Points on a hilly landscape, in no order, each with its height.
From any point a climber steps to the highest of the 2 points nearest to it. It stops when none of these is higher. Distance is the straight distance between rows; heights are no part of it.
sibel: [146 123  98 100 181 124 192 172 177 156 101 137 123  47 167  69 115 115
 118 111 168 126 150 150 145 133 156 111 104 138 118  66 135 115 102 145
 154 100 118 111 129 132 139 103 155 105 114 149 158  76  78 143 106 122
 125 119 134 138 133 118 158  76 103  57  96 118 147]  height 18.4
fekek: [133 120 168 160 133 104 138 110  89 143 122 169 138 140 127 169 135 150
 116 107 139 131 103 147 105  93 113 168 141 171 142 135 137 173 135 161
 153  71 132 127  77  92 169 156 172 115 140 128 118 143  79  93 152 106
 150 153 115 134 128  67 128 100 120 116 131 163 156]  height 11.4
geta: [108 135 180 127 135 147 102 164 106 130 105 131 150  71 116 154 182 131
 146 120 120 103  99 109 137 125 132 100 142 119 185 120 126 165  97 214
 208  96 161  90 113  85 150 128 126 115  91 127 110 120 105 132 137 136
 105 165 138 137 112 107 156 123 152 137 124 129  72]  height 44.2
zisof: [157 105 115 131 147  90 137 115 114 110 167 156 171  46 133  66 138 121
 128 133 113 165  98 144 144 189 135  90  95 122 163 115 118 151 147  85
  95 165 123  75 108 126 130 138 108 118  81 138 125 117 142 109  92 139
 145 136 182 116 123 151 140  86 117 177 119  92 136]  height 24.0
Pep: [ 55  93 126 131 169 125 110 121 106 107 171 118 116 126 149 147 143 143
 146 162  90 138 126  79 147 157 184  77 113 167 170 130 105 135 100  71
 187 176 186  50  98 125 104 167  65 143  91 178 132 151 218 109 114 163
 110 154 206 107 100 129 115 162 158 167 173 107  55]  height 17.9
zuda: [117 133 148 110  79 162  83 100 136 107 134 107 146 225 115 176 146 126
 139 160 122 160 118 107 126 120  99 127 138 171  92 178 156 108 103 138
 126 121 117 160  76 145 114 172 136 125 158 152 110 166 148 130 151 157
 122 164 144 142  72 146 126 162 136 117 168  79  98]  height 49.2
roren: [140 160 111 111 134  86  93  87 123 130 154  88  91 150 186 115 124 156
 132 159 150 116  88 129 113 127 120 126 138 137  75 142 141 137 141 143
  78 175  66 165 123 152 149 120 190 136 192 156 145 147 146 175 158 164
 110 138 132 124  98 155 119 146 103 116  85 113 157]  height 22.9
duli: [101 136 103  98 193 109 133 176 177 156 112  68  83 133 189 117 102 155
 131 123 202 111 121 119 128 129 157 167 148 104 119  79 105 108 129 156
 138 125  88 104 175 121 122  88 149 140 147 148 167 147 136 152 149 139
 197 110 105 126 130 165 165  90 126  88  77 143 137]  height 42.7
Pab: [133 139 116 118 168 102 168 111 162 152 142  90  96 100 189  94 113 146
 146  96 173 116  91 128 158 113 147 114 117 103  77 103  80  85  93 150
 179  61 129 143 129 174 100  97 148 111 139 126 107  70  79 155  86 188
  82 105 167 110 112 157 146 137 148  91 149 106 147]  height 47.1
rel: [ 51 121 140  48 181 151 128 160 159  98 102  91 114  98 167 124 154 126
 117  88 152 130  87 142 115 120 156 121 135 115  96  90 114 109 111 150
 179  75 155 114 154 143 114  82 151 167  86 135 153 100 126 125 149 152
 146 129 113 136 124 167 174 112 155  42 134 131 122]  height 33.0
fuv: [173 160  98 173  72 150  79 121 140 182 164 128 156 183  96  84 141 109
 152 159 147 139 100 111 106 170  47 132 130 103 117 183 141 140 113 175
  52 162  89 180 127 126 127 168  87 103 169  70 100 145 137 182 123 156
 104 132 120 139  89 103  85 171 136 187  63  99  98]  height 8.4
pase: [ 95 119 144 117 144 127 133 124 101  86 171 121 139  60 127  96 123  92
 141 168  89 166 121  94 148 163 166  81 134 152 139 130  91 140 128  41
 131 214 144  74 130 127 118 161 104 128 101 142 151 142 190 127  91 125
 125 109 190 111 119 188 115 121 131 177 154 103 112]  height 21.0
moso: [104 134 168 115 187 117 146 105 135  99 118  97 105 192 135 211 118 163
 108 127 132  91 123 115 149 100 172 142 143 161 195 136 132 146 103 120
 213  82 146 100  78 137 123 156 126 132 152 187 133 143 112 106 117 157
 154 159 152 129 154 126 136 115 133 114 152 127  96]  height 18.9
pim: [121 132 173 133 115 141  90 123 116 149 149 151 139 118 130 135 159 124
 125 130 134 130  85  96 145 159 126 100 116 137 131 152 105 147  85 169
 176 126 149  80 104 127 145 174 101 100  97 133  90 155 163 192 150 150
  74 178 162 130  74 126 115 165 158 176 134 105  64]  height 38.9
teba: [ 97 120 110 119 136 111 138 137 142 110 118 172 100 135 136 133 107 115
 119 109 127  98 123 153 134 118 110 125  87 135 139 115 144  95 172  80
 113  99 159 101 139 130 165 112 113 128  87 153 131 102 134 130 152 104
 122 116 118 142 171 112 107 136 155  95 131 146 147]  height 20.8
makog: [134 150 118 142 194 101 183 143 122 148  93 128 109 105 185  92  93 148
  96  82 150  90  97 170 125 108 135 152 132 113 118 114 158 146 120 173
 132  63 109 139 108 130 157 122 171 111 131 119 147 105  92 148 146 119
 120 141 102 154 148 136 151 110 100 114  93 145 143]  height 15.5
Rizak: [149 108 115 200 143  77 172  81 115 179 145 161  28  96 169  85  94 151
 145 110 144  46 122 133 142  89 142 126 105  95  78 119 105 111 132 111
 102 120  98 168 138 172 179 102 141 132 157 115  95  84  84 161 104 181
  58 102 169  79 166 118  83 186 136 146 109 148 159]  height 38.4
Dupi: [121 120 150 171 144  94 166 125 103 132 127 145  73  84 190 126  86 156
 136 104 137  94 105 113 154 113 140 145 118  83 148 130  99 155 156 118
 156 132 143 112 150  85 151 125 128  99 149 102 106 134 120 148 142 162
 100 130 164 108 162 107  99 168 142 192 138 143  83]  height 27.1
Pur: [152 163 114 100 103 136  67 137 138 117 124 142  81 180 112 162 134 124
 144 176 147 138 155  88 140  71 113 148 141 153 133  74 119  76 168 146
 133 154 140 139 159 152 137 115 140 139 168 142 168 156 146 148 143 148
 133  88 117  62 138 132  87 134 149 105 136 131 113]  height 44.5
Tem: [117 145 122 137 151 119 173 120 157 185 127 136  80 116 165  87 134 147
 138 108 171  67 113 135 181 139 133  90  97 116  69 138 116 107  89 149
 125 114 114 157 143 205 156  96 158 114 154 102 137 101  85 177  99 196
  22 107 119 139 157 136 135 189 144 143 105 110 148]  height 41.9
fina: [158  85 128 143 120 138 108 110 151  90 119 136 113 115  94 101 165 121
 109 110 103 173 102 138 104 146 141 130 121 123 157 118 120 133 127 140
 159 111 181 101 107 127  71 156  73 130  89 148 100  79 104  71 109 141
 141 135 159  75 115  75  94 128 133  83 166 105 108]  height 13.9
laga: [118 129 148 136  84 186  84 170  98 148 109 156 162 115  75 172 186 117
 126 126 110 111 135 118 117 142 119 115 141 161 172 140 149 137 115 168
 144 112 136 115 134 115 177 120 122 130  89 108 125 135 112 159 149 118
 101 154  78 144 125 134 131 136 142 128 116 146 116]  height 49.3
Pugub: [ 83 129 166  78 121 155  63 113 143  90 128  69 148 156 149 129 191 122
 123  99 170 149  72 138  81 140 111 124 156 105 103 186  93 147  71 181
 115 125 137 129 127  96  97 149 157 169 115 113 144 114 138 110 151 129
 157 173 101 116  68 177 170  88 130 104 154 107 111]  height 22.0
taneg: [185 158 102 166  48 180 109 143 132 184 194 146 157 172  92 115 130  81
 154 154 130 166 146 111 128 180  94  98 114 156 119 158 136 106  80 111
  70 152  97 163 153 191 130 155  67 110 128  57 131 140 129 186  91 127
  89 114  87 140 122 141 120 190 120 200  88 100  82]  height 10.4
gad: [126 114 145 160 166  97 162 149 172 171 134 139 135  90 202  48  98 161
  89  63 138 109 116 115 115 127 108 121 132  68 141 146  99 155 139  95
  30 111  60 157 131 108 129  88 107 116  90  84 109  97 124 151 105 122
 126 135 137 173 182 153 179 111 146 128 106 155 188]  height 26.1
fegi: [173 150  80 162 142 107 172 124 128 168 217 136 100  90 150 110 124 128
 156 134 145 109 147 108 157 141 187  86 153 133 162  91  96  71  94 115
  91 123 105 142 170 193 118 100 136 113 126 121 129 120 115 177  54 151
 102  97 110  85 148 160 112 168 102 152  96 116 129]  height 34.3
Bet: [ 71 140 200 108 125 140 105  79 147  85 108  89 148 132 146 131 179 139
  87  85 155 101  80 131  81 142 110 146 153  85 116 191 138 185  88 133
 114 124 109 143  79 105 149 144 190 153  70 102 132 104 129 119 180 102
 153 180 105 180  92 177 171  87 135 103 128 151 160]  height 24.2
dida: [130 147  86 123  61 215 124 124 110 130 125 136 166 170  69 139 139  65
 152 136  85 160 137 151 124 134  98  87 105 108 123 161 154  90 123 150
 126 107 184 180 154 164 100 135 109 135 127  77 126 122 148 133 121 104
 102 104  80 153 117 136 112 182 138 155 132 113  81]  height 57.4
Bomo: [105 126 102 107  96 146  82 145 145 138  82 135 158 188 103 104 150 120
 108 125 122 137  90 169 133 154 101 158  96 120 108 139 133 102  92 183
 168  99 159 138 152 104  97 147 135 158 173 138 117 144 142 142 153 119
 123 149  95 117 127  87 136 142 130 152 133 100  91]  height 38.6
Vaz: [111 148 156  98 178 125 180 191 131 151 114 140 107  47 157 144 130 144
 117  94 150  93 115  90 166 139 190  66 124 152 192  97  85 164 104 126
 179 125 159  90  98 155 118  92 141 104  72 142 137 158 100 132 123 151
 123 111 128 144 157 159 160 124 133 129 111 138 124]  height 43.3
purib: [ 74 113 100 114 176  93 107 175 158 115 128 134 108 124 145  97 136 110
 141 162 117 101  95 133 134 153 129  96  91 128 150  79 133  80 136 115
 166 118 154  81 142 117 134 136  86 134 122 171 133 132 176 160 132 136
 133 114 172 126 122 138 110 132 159 131 126 119 112]  height 17.5
Redu: [110 106 134 127 176  97 115  86 112  88 153 131 128 158 133 163 114 129
 121 105 124 137 128 126 101 127 121 148 156 169 133 155 137 131 138  97
  98  64 129 113  59 134 113 140  84  92 101 185 107 151 130 119 133  97
 175 174 126 149  97 113 128 129 129  63 172 127 157]  height 21.8
kivim: [179  98 110 162  90 116 117  72  91 122 132 161 104 173 130 139 115 122
 136 128 123 173 149 143 115 129 106 157 148 143  87 128 138 118 179 102
  82 166 129 126 114 159 121 128 159  90 131 127 111 166 136 106 159 100
 132 111  99 117  82 113  89 169  94  75 137 131 185]  height 34.0
vuz: [ 92 132 127 123  99 167  91 147 122 146  89  95 154 193 143 171 141 158
 121 115 145 100 134 169 108 148  93 184 143 129 130 151 183 130  83 189
 140  86 117 131 144  99 140 123 139 143 138 125 151 130 122 110 153 108
 147 154  80 151 126 111 193  81 113 119 126 138 114]  height 43.7
Nul: [153 141 132 171 175  68 122  74 121 135 192 166  97 122 165 128 135 144
 149 119 138 148  82 129 138 143 139 153 153 134 145  96  83 111 133  94
 110 101 144 119 118 145 116 144 111 111 146 153 104 133 109 140 106 172
 135 139 131  75 112 124 105 161 102 124 133 117 123]  height 36.5
kub: [160 147 163 138 175 102 175 176 161 180 143 202  96  80 137  83 111 117
 101  85 171 114 167 115 148  65 137  91 123 177 121 106  73 147  99 145
 127  81 117 124 106 130 153 115 129  92 115 162 118  96  77 159 112 125
  97 122 112 127 174  98 136 111 105  84  89 148 162]  height 21.9
Fisig: [167 144 119 127 124 146 145  94 114 121 118 106 147 106  95 117 157 128
  85 149 105  85 170 147 105  94 128 122 153 139  91 116 171 155 124 144
 111 145  76 177 108 144 173 123 197 123 146  92 150  98  73 133 156  78
 110 148 104 178 112 136 117 115  84 108 109 144 210]  height 27.4
liro: [185 172 132  69 115 183 105 141 163 143 126 104 160 162 125 169 151 133
  98 126 160 106 130 135 109 145 131 151 136 153 160 131 148 125 122 135
  60 130  90 128 154 149 117  90 104 180 113 137 181  97 111 139 132 119
 154 131  43 123 187 144 161  65 107 109 102 146 153]  height 44.4
Gativ: [119 123 149 121 106 114 126 114 138 111 103  89 140 113 149  97 109 145
 122 105 154 119 144 113 124 147  86 144 148  53 123 174 151 142 157 115
  53 189  73 176 152  73 138 116 149 116 116  79 120 113 156 141 162 113
 115 162 163 190 112 162 150 103 128 131 108 157 170]  height 48.3
tud: [169 108 162 125 130 106 172 132 155 194 154 203  99  34 179  97 143 158
  94  93 184 116 134  86 153 117 139  93 111 161 110  82  57 160  85 143
 140 132 134  87 101 155 178 113 136  84  85 145 102 122 101 151 117 147
  69 118 146 103 130 126 172 127 159 100 106 130 166]  height 25.3
sirad: [ 63 138 158 119 137 144 126 144 130 115 115 117 193 156  92 115 119 109
 106 139  90 124 115 131 150 161 133 122 109 178 139 176 136 116 109  73
 177 109 137 103 111 115  88 175  86 125 139 161 122 144 173 159 109 129
  98 151 158 180 133 123 143 134 147 184 156  96  82]  height 24.3
tetep: [ 98 116 100 120  73 191  89 104 120 113 121 135 148 197 117 201 165 124
 155 132 117 156 146 153 127 124 125 101  93 152 122 161 179  83 123 128
 119  93 157 157 102 187 143 143 172 116 104 115 134 132 162 106 165 122
 106 139  94 148  85 136 126 175 138 101 157  83 102]  height 53.0
Vig: [122 106 109 140 150  86 187 175 144 154 112 120 100  73 166  78  70 152
 119 111 113 104 145  82 141 123 149 110 117  92 139  96 132 137 175  72
  73 170  52 131 138 111 144 106 140 121 119 126 141 126 167 153 114 111
 113 117 154 130 150 152 157 122 132 128  99 170 193]  height 29.5
Vumop: [125 131  88 120  82 116 156 103 122 117 130 125 151 163 125 147  80 112
 148 180  90 182 168 115 161  90 138 119 111  85  87 109 128  99 141  91
 178 157 202 117 167 119  96 136 130 140 182 132 121 136 172  85 103 124
 134  74 177 100 122 135  97 156 128 168 169 113  89]  height 58.7
zolo: [143 115 127 166 109  80 153 116  77 119 120 150 129 118 136 170  69 145
 145 140 102 155 174 138 117 109 130 174 145 129 113 115 139 136 186 103
 101 164 104 133 120  73 149 133 151  97 145 128 105 168 146  99 157 104
 139 114 152 147  92 117 120 131 103 112 140 149 158]  height 36.8
Dadu: [177 149 101 146 112 157 137 107 121 106  92 106 150 150  65  95 124  73
 111 151 101 126 135 166 123 108  87 139 139 122  75 139 171 110 138 149
 113 140 111 184 126 144 134 128 152 104 163  82 119 111  99 176 162  82
 117 116 123 147  89 125  75 135 103 131 129 108 157]  height 29.2
vasov: [166 156 112 138 137 133 161  58  68  94 163  94 109 162 157 190 127 127
 124 135 115 160 127 123 117  94 179 152 175 114 132 147 145 165 126 125
 120 127 120 147 116 164 117 132 172 106 142 104 116 134 116 100 125 117
 167 144 136 134 113 166 124 152  80 118 156 114  93]  height 42.9
vegi: [ 55 130 133  97 176 135  99 133 111  77 112  81 137 199 117 136 136 147
 112 136 107  94  97 146 141 140 156 142 104 137 161 173 153 140  98 122
 186 119 150  97  84 108 100 169 107 152 146 195 126 133 173 118 128 132
 132 183 164 136 140 106 125 107 136 149 155 110  55]  height 21.5
rolu: [123 138 115 111 126 118  72 111 160 123 119 102 176 130  94  61 122 103
 127 126  87 155 113 134 101 150  75 138 145  58 101 174 112 133 114 143
 110 122 115 167 170  46  35 152  81 155 145 130 108 120 170 132 115 106
 146 156 148 166 103 129 136 104 123 184 134 114 109]  height 29.9
remip: [ 78 133 167  58 157 143 112 166 169 137 106  95 114 125 148 124 168 147
 111 125 157 101 131 107 121 103 116 119 126 177  70 100 146 130 105 141
 163 141  85 117 141 142 161  84 178 184 116 121 176 106 100 149 143 129
 118 114  85 144 134 155 152  95 147  70 123 138 184]  height 36.7
Nov: [123  93 174  99 126 130 102 148 136  66  83 156 148  85  61 130 141 123
 124 153  99 158 145 144  98 119 121 145 134 166 137 107 117 151 173 126
 180 142 153 111 115  59 120 147  97 155 147 172 127 131 112  81 164 123
 166 120 143 106 133 108 118  77 154  81 156 144 155]  height 8.8
bomum: [138 171 172 137 187 134 185 129 106 118 134 116 113 119 127 180  95 103
  99 115 101  66 142  81 159  87 158 110 154 148 165 131 146 180 130  95
 158 113 134 108  76 147 141 156 132 114 106 137 134 112  93 152 116 120
 140 130 128 154 179 127  95 113 121 142 125 125 119]  height 16.6
Buv: [114  98  73 130 107 130 106 117  99 103 131 107 148 195  97 112 105 129
 146 159  86 177 165 160 133 122 171 142 111 128 133 130 156 108 129 138
 183 158 176 126 111 125  59 155 112 140 194 179 115 160 187  65  96 105
 148 127 165  94  92  74 113 154  88 141 166  99  71]  height 53.1
debin: [126 115 176 103 109 134 145  90 115 107 129  98 182 123 115 143 177 150
  85 119 140 119 124 144 110 114 107 144 148 140 132 152 158 202 118 119
  98 140 101 159  86 106 162 121 194 137 118  86 131 123 105  92 152  77
 160 158 116 198 111 156 144  72 108 125 136 167 219]  height 25.8
bugi: [ 31  65 156  80 172 138 100 177 142  85 114 122 153 101 112 167 183 164
 134 121 136 131 133 131 113 116 151 104 140 185 104  97 118 133 108 150
 198  65 140 125  99  90 158 107 138 179  80 129 145 119 122  85 159 137
 133 148 123 132  92 138 172  98 193  28 156 146 146]  height 29.4
rodu: [168 145 112 116 133  83  75 104 129 155 143  87 158 137 149  76 119 142
 121 150 154 124  84 142 126 168  85 153 114 104 103 148 108 121 165 140
  32 190  83 158 171 111 127 107 146 140 156 122 139 120 148 156 133 130
 135 124 112 126 140 135 111  83 127 183  79  92 126]  height 24.6
dele: [147  96 199 167  76 137 109  97 123 145 135 185 140 160 106 124 159 133
  95 121 137 149  76 117 139 186  86 140 111 192 135 144 117 138 102 115
 126 140 143  97  82 152 175 157 104 117  88 147  84 192 135 138 179 149
 108 169 119 112  91 107 110 122 148 132 122 104 125]  height 34.2
latep: [138  91  98 179  60 169 124 144  96 119 102 171 156 166  56  93 125 102
 143 113  65 183 144 182 134 162 117 160  99 106 137 138 113  91 151 117
 169 125 176 145 170 130  54 115  68 164 132 130 102 138 137 104 134 119
 114 107  77  87 168  71 126 163 102 159 124 141  82]  height 38.2
getus: [131 144 120 161 143 129 178 114  79 111  86 121 143 118 154 181 112 161
 108  84 109  85 101 166 115 118 129 159 118  94 129 145 182 168 153 177
 143  76 139 139 103 108 160 131 195  80 120  97 113 127 112 101 150  99
 140 154 139 164 112 104 166 119 115 144 124 137 127]  height 13.4
taluv: [186 169 110 175 119 137 129 135  69 164 184 167 151 143 100 134 116  95
 135 138 133 137 160 126 146 162 142 127 143 174 139 138 123 112 132  95
  80 168 134 136 147 199 149 145  62 126 108 112 135 154 128 194  80 124
 118  95  70  98 171 140  90 159  81 212  67 119  83]  height 12.5
robim: [106 131 125 141 142 133 182 138 134 131 132 103 147 124 126 139  96 113
 130 142 107 115 142 106 173 155 157 118 112 115 132 162 138 114 115  87
 133 113 115 102 137 145 103 157 133  91 132 109 118 115 129 151  82 140
  89 112 186 165 147 154 140 146 137 184 151  93  91]  height 27.3
ribug: [134  96 185 124  99 166 139  95  86  83  99 174 149  82  33 155 111 122
 156 157  71 141 163 146 125  78  90 120 139 136 131  99 135 192 189  87
 163 155 135 144 119  59 165 130 111 154 120 123 115 113  72  61 143  99
 184 112 155 180 132 129 110  78 140 117 164 198 182]  height 7.1
Sugo: [145 159 113  99  86 160 104 131 134 142 113  92 188 177 121 154 155 123
 104 134 150 137 152 145  91 166  86 187 155 142 135 155 166 135 119 137
  38 140  79 169 135 137 121 108 120 116 131  94 152 149 135 130 147  93
 143 139  65 164 142 147 188  96  96 131 110 141 156]  height 41.3
Bepuz: [139 117 116 137 176  73 123 122 162 156 159 129  70  81 199  90 125 159
 126 126 186 127  93 114 130 134 148 152 111  78 140  78  87 131 134 140
 146 144 128  96 161  99 140 129 129 107 158 152 120 118 111 135 110 176
 142 115 156  72 109 113 131 148 132 152 122 118 115]  height 31.6
zef: [ 98 117  96 188  93 115 117  80  88 152 170 150 130 161 142 149 110 110
 172 142  93 178 104 135 112 107 112 117 123  67 109 127 124  99 150 104
 124 161 177 117 170 117 126 114 121 141 142  74 112 143 168 108 101 135
 144  97 157  96 102 102  53 201 131 171 147 154 100]  height 53.5
deba: [152 118  77 152 127  73 128 115 125 156 171 131 169  97 137  67 133 131
 142 146 129 148  82 179 123 178 125 130  93 101 131 105 128  95 119 110
  49 145 120 122 199 133 115  99 137 130 139 109 139 108 138 121 103 142
 145 106 125  97 137 111 130 114 116 190 118 104 137]  height 27.9
vaf: [120 119 111 101 118 157  58 148 110 105  69 125 182 120  74  71 171 131
 124 121  84 139 121 174  94 160  98 151 139  88 138 145 126 154 122 218
 154 118 122 152 163  32  70 140 124 160 148 155 123 135 153 107 135  92
 151 178  98 121 104  83 163  79  99 153 108 129 112]  height 33.6
Fudo: [202 111 204 137 101 123 128 139 169 180 150 207 139  88 111 108 161 126
  97 102 164 155 111 102 145 160 104 132 106 197 111 140  64 144  91 146
 137 109 125  88 101 149 152 130 110 104 107 143  71 151  78 155 132 153
  78 143 103  98 109 103 142 122 139 112 109 108 143]  height 29.8
pivop: [121 137 183 124 185  89 171 102  93 119 135 107 153  76 156 155 120 166
 113 138 137 120  95 112 122  99 143 114 130 189 139 100 138 192 130 125
 181  73 114 115  47 113 169 161 198 102 123 130 111 128 103  87 131 122
 146 148 161 153  88 107 157  89 149  74 135 154 175]  height 9.5
Bibud: [ 87 112 103  74 142 141  68 135 185 116 144  80 134 157 148  99 158 130
 145 119 154 167 108 125  78 135 128 100 140 108  91 137  75 111 110 168
 150  94 160 122 124 121  51 151 108 185 133 158 138 107 158 100 112 149
 135 165 147 101  82 138 147 125 151  83 168 109  89]  height 19.4
Rig: [164 166 110 121 152 107 150 120 129 155 126  77  97 121 153 135 124 160
  94 165 136  68 140 126 129  86 151 147 168 173  90  93 143 150 108 146
 133 162  48 179 104 171 165 108 207 137 201 141 146 138  82 154 143 106
 131 133 119 117 140 150 135 113 102 124 115 133 200]  height 25.4
zem: [122 114 143 130 128 168 141 144  70  88  93 144 151  78  71 181  95 107
 178 124  68 138 195 139 113 106 126 103 138  95 136 143 149 155 171  99
 155 136 153 137 160  76 132 128 108 129 108 115 108 119 122 116 119  97
 142 105 139 169 150 142 105 126 128 141 130 164  93]  height 5.7
Nez: [147 146  96 209 116 115 215 146 129 178 173 148 135 102 118 127  84 116
 151 114 113 104 183 111 176 149 157 109 129 127 134 129 132  77  94  87
 100 101 131 139 146 176 112 129  95 109 117  92 124 108 113 167  44 144
  83  74 138 147 174 142 136 165 113 175 110 122 115]  height 30.7
Zisar: [170 128  93 101  74 156 115  97 114  93 156 107 115 189 135 194 133 123
 128 188 135 151 143 135 133 108 148 147 154 136 127 140 180 134 115 177
 109 174 113 123  93 136 102 160 172 118 170 128 149 162 132  67 147 122
 152 127 168 137  87 144 118 129  90 123 184  94 108]  height 45.6
gome: [126 151 125  96 142 114 165 154 125 118  73  70 138 120 165 115  84 142
 106 112 111  89 130 146 102 143 118 148 146  50 146 147 184 165 158 135
  72 139  81 147 147  98 120 114 139 126 115  95 163 129 139 120 156  99
 166 137 135 157 171 157 177  81 118 154 119 162 141]  height 51.6
repu: [166 113  76 154  81 164 116 101 108 129  87 129 151 189  79 101 119  81
 146 155 106 177 126 169  94 131  64 173 132 106  92 143 145  99 151 136
  76 153 133 143 144 142  87 128 118 113 143  90 105 172 119 132 186 104
 158 124  89 127 107  84  89 161 120 107 136 107 155]  height 31.4
bonot: [102 110 129 178 172  99 160 157 107 126 127 169  98  70 166 103 108 122
 134  86  91  82 103 151 136 108 138 125  88  84 190 110  99 125 166 108
 142  88 155 103 140  82 131 107  85 133  94 123 102 120 131 135 138 123
 133 117 141 161 193  82 109 148 138 162 126 176  84]  height 23.8
kaga: [143 116 120 181 124  79 145 125 152 157 155 197  57  94 143 104 121 110
 145 155 148  92 137 118 154 103 117 116  81 112 120  89 102  66 138 106
 132 139 125 115 162 142 180 108 105 120 139 120 118 109 104 146  88 174
  91  64 137  65 165 101  70 173 165 149 136 161 127]  height 43.2
Tok: [ 88 120  80  81 164  98 126 140 151 105 109  50 106 166 181 133 100 145
 121 130 151 121 117 152 117 146 149 168 137  66 135 105 131 108 153 120
  90 146 123  98 160 133  96 109 139 152 138 148 165 152 172  96 134 117
 197 117 143 143 146 143 173 101 130 109 150 141 140]  height 47.3
kuzu: [129 198 159 113  70 209  97 130 151 128 107 108 161 160  68 152 172  70
 112 123 111 112 144 104 111 116  92 127 127 145 134 165 145 114  97 141
 111 124 121 187 146 175 137 133 117 122 125  73 122 107 116 153 141 122
  83 131  51 187 139 155 115 161 130 143 112 108 120]  height 53.8
duzo: [162 140 157  86 131 132 138 160 145 135 128 131 128  88 136 143 133 145
 124 112 169 128 139 116 131 137 164 138 136 120 180 104 100 160 130 133
 122 129 126 108 163 121 110  94 141 145 117 149 147 111  90 118 119 142
 150 130  90 116 189 144 168  82 106 140 108 127 124]  height 48.8
kogi: [ 95 145 134  86 131 138  79 108 151 122 128 108  73 154 155 173 168 165
 136 161 151 134 144  98 127  70 131 131 169 151 102  78 138 112 140 161
 178 117 133 160 124 157 166  84 173 166 140 135 198 132 118 117 135 150
 138 123  96  92 114 161 122 111 152  69 151 121 156]  height 40.4
tep: [133 121 110 186  73 134 119 125 160 156 152 145  90 135 117 132 127 116
 176 130 127 138 131 111 139 107  94 100  99 101 105 124 127  65 138 146
 102 116 134 140 196 149 141 108 103 118 128  60 102 117 127 138  95 166
  83  86 132  99 137 109  63 202 165 144 137 150 111]  height 48.5
mebu: [ 67  83 140  63 177 112 132 155 139  80 108  80 117 131 146 185 129 174
 115 107 155 128 125 144  89 123 178 118 154 148 129 135 161 165 106 125
 128 100 152  97  68 113 147 141 149 165 121 154 167 109 121  41 140 110
 196 145 157 148 120 133 174  72 174  26 161 150 173]  height 26.2
sok: [ 86  97 153  83 171 102 111 129 159  79 128 111  83 172 156 213 136 142
 143 103 124 136 136 107  87 132 120 108 136 154 111 172 164 156 138 115
  85  93 130 106  38 115 135 146 126 130  64 192 158 123 148  70 160 115
 153 167 159 166  92 125 145 105 156  39 180 142 171]  height 23.9
firam: [151 139 124 160 165  76 141  78  68 110 172 119 111 134 195 124 104 154
 133 101 110 151 104 112 121 121 141 170 192  87 114 148  82 146 150 100
  70 128  98 171 123 109 123 126 131  93 140  88 110 160 141 158 130 142
 154 157 122 132 129 152 104 153 102 138 128 129 116]  height 40.2
pilu: [174 129  84 111  87 158  80 142 111 123 118 148 133 140  78 141 110  89
 162 172 107 171 171 120 114  99 112 128 125 114 141  91 116  91 194 131
 135 169 170 139 174 113 119 107  68 152 160 138 138 149 157 122 128 109
 171  74  97  40 130 111  84 136 125 137 126 142 105]  height 49.1
naso: [143 107 121 141 110  92 152 153 120 137  96 112 101  76 146 141  74 140
 152 168 147 111 177  67 140 103 147 136 143 104 119 106 122 154 158 114
 109 206  67 138 141  82 153 133 163  96 189 133 148 144 159 146 128 132
 105  97 175 119 101 159 142 118 117 146  95 135 166]  height 33.1
zugor: [ 86 137 120  78 120 107 153 178 157 115 112 107 100  91 144 166 107 132
 152 186 132 110 170  77 144  94 170 103 132 171 131  77 127 102 144 106
 139 198  88 118 147 151 142 118 175 135 176 158 167 170 187 104 133 144
 124  62 141 127 110 181 160 118 113 138 114 113 166]  height 29.3
Mezi: [151 172 123 121 178 114 179 146 146 162 159 150  91  57 152  81 132 113
 101 108 150  76 130  88 170 138 207  62 130 154 148 115  74 134  93  87
 139 146 116 114 115 205 116  94 150  97 105 135 147 135 102 185  73 156
 103 123 106 106 170 161 146 126 110 139  77  99 157]  height 38.7
roza: [117  96 103  83 137 167  53 143 152  72 111  99 122 140  68 126 166 118
 143 155 118 190 152 115  96 124 142 105 138 141 140 122 135 123 119 168
 183 117 186 116  89 127  77 170  89 138 133 160 158 106 138  64 110 126
 135 150 168  67  83 104 116 112 146  69 172  72  91]  height 16.5
lelar: [149 144  86 118  47 190  95 136  82 128  95 142 162 210  52 160  93  89
 158 160  83 172 180 129 116 100  96 100 139 120 113 158 164 101 151 166
 180 145 178 153 147 128  92 151 102 162 161 102 133 156 155 108 127  78
 158 116 107 115 116 102  97 155 104 153 138 141  65]  height 53.7
fik: [134 100 171 125 126 126 127 140 168  96  91 179  97  91  82  89 121 107
 107 106 118 139 140 139 146 100 133 160  92 139 152  98  85 131 165 115
 199 107 182  95 128  93 113 140  77 130 135 178 111  99  84  89 120 134
 146  98 135  93 184  77  98 101 160  86 168 123 119]  height 11.1
vop: [122 146 167 161  61 138 144 103 140 131  72 141 157 130 101 106 112 138
 116  97 150  86 173 130 125 116  66 152 108 107 103 177 146 145 172  93
  70 172  71 180 138  83 179  99 149 118 106  98  73 109 138 139 174  89
  95 149 121 205 132 111  92 125 141 114  84 202 182]  height 45.4
kuroz: [145 105  98 205 100 141 163 145 136 134 133 159 114 155  65 131 107  96
 163 128 105 145 175 161 161 142 117 124  92 121 134 112 154  58 151 103
 156 100 179 108 179 157 114 120  59 130  92 115 113 105 109  98  99 120
 127  60 121  95 165  76  87 180 137 159 132 147 103]  height 43.1
bebo: [158 167 157 150 115 145 139 143  94 137 159 173 140 147  99 156 113 100
 114 116 115 118 151  97 155 117 132 125 139 169 181 157 145 146 134  71
 107 140 143  93 107 160 140 152  91 130  90 141 131 132 115 156  86 113
 119 140  97 124 194 128 100 119  94 163 116 145  99]  height 14.7
Bez: [154  85  66 163  86 129 118 148 144 170 156 155 165 151  83  66 145 129
 140 137 137 170 108 203 140 220 105 160  77 126 155 119 101  71 112 111
  97 132 139 116 186 137  91  92  81 166 127 134 111 135 144 101 120 125
 144 101  92  79 156  84 144 141 125 169  98 106 123]  height 32.5

Where does a climber stop that starts at each point below?
fekek: dida
pivop: dida
pase: Vumop
fuv: Vumop
bomum: duzo

Write out the way that a climber takes from each point below.
sok: mebu bugi rel remip kogi Pur pilu lelar dida
teba: bonot Dupi Bepuz Nul firam vasov Zisar zuda tetep dida
bebo: bomum moso vegi sirad robim Nez fegi Mezi Vaz duzo
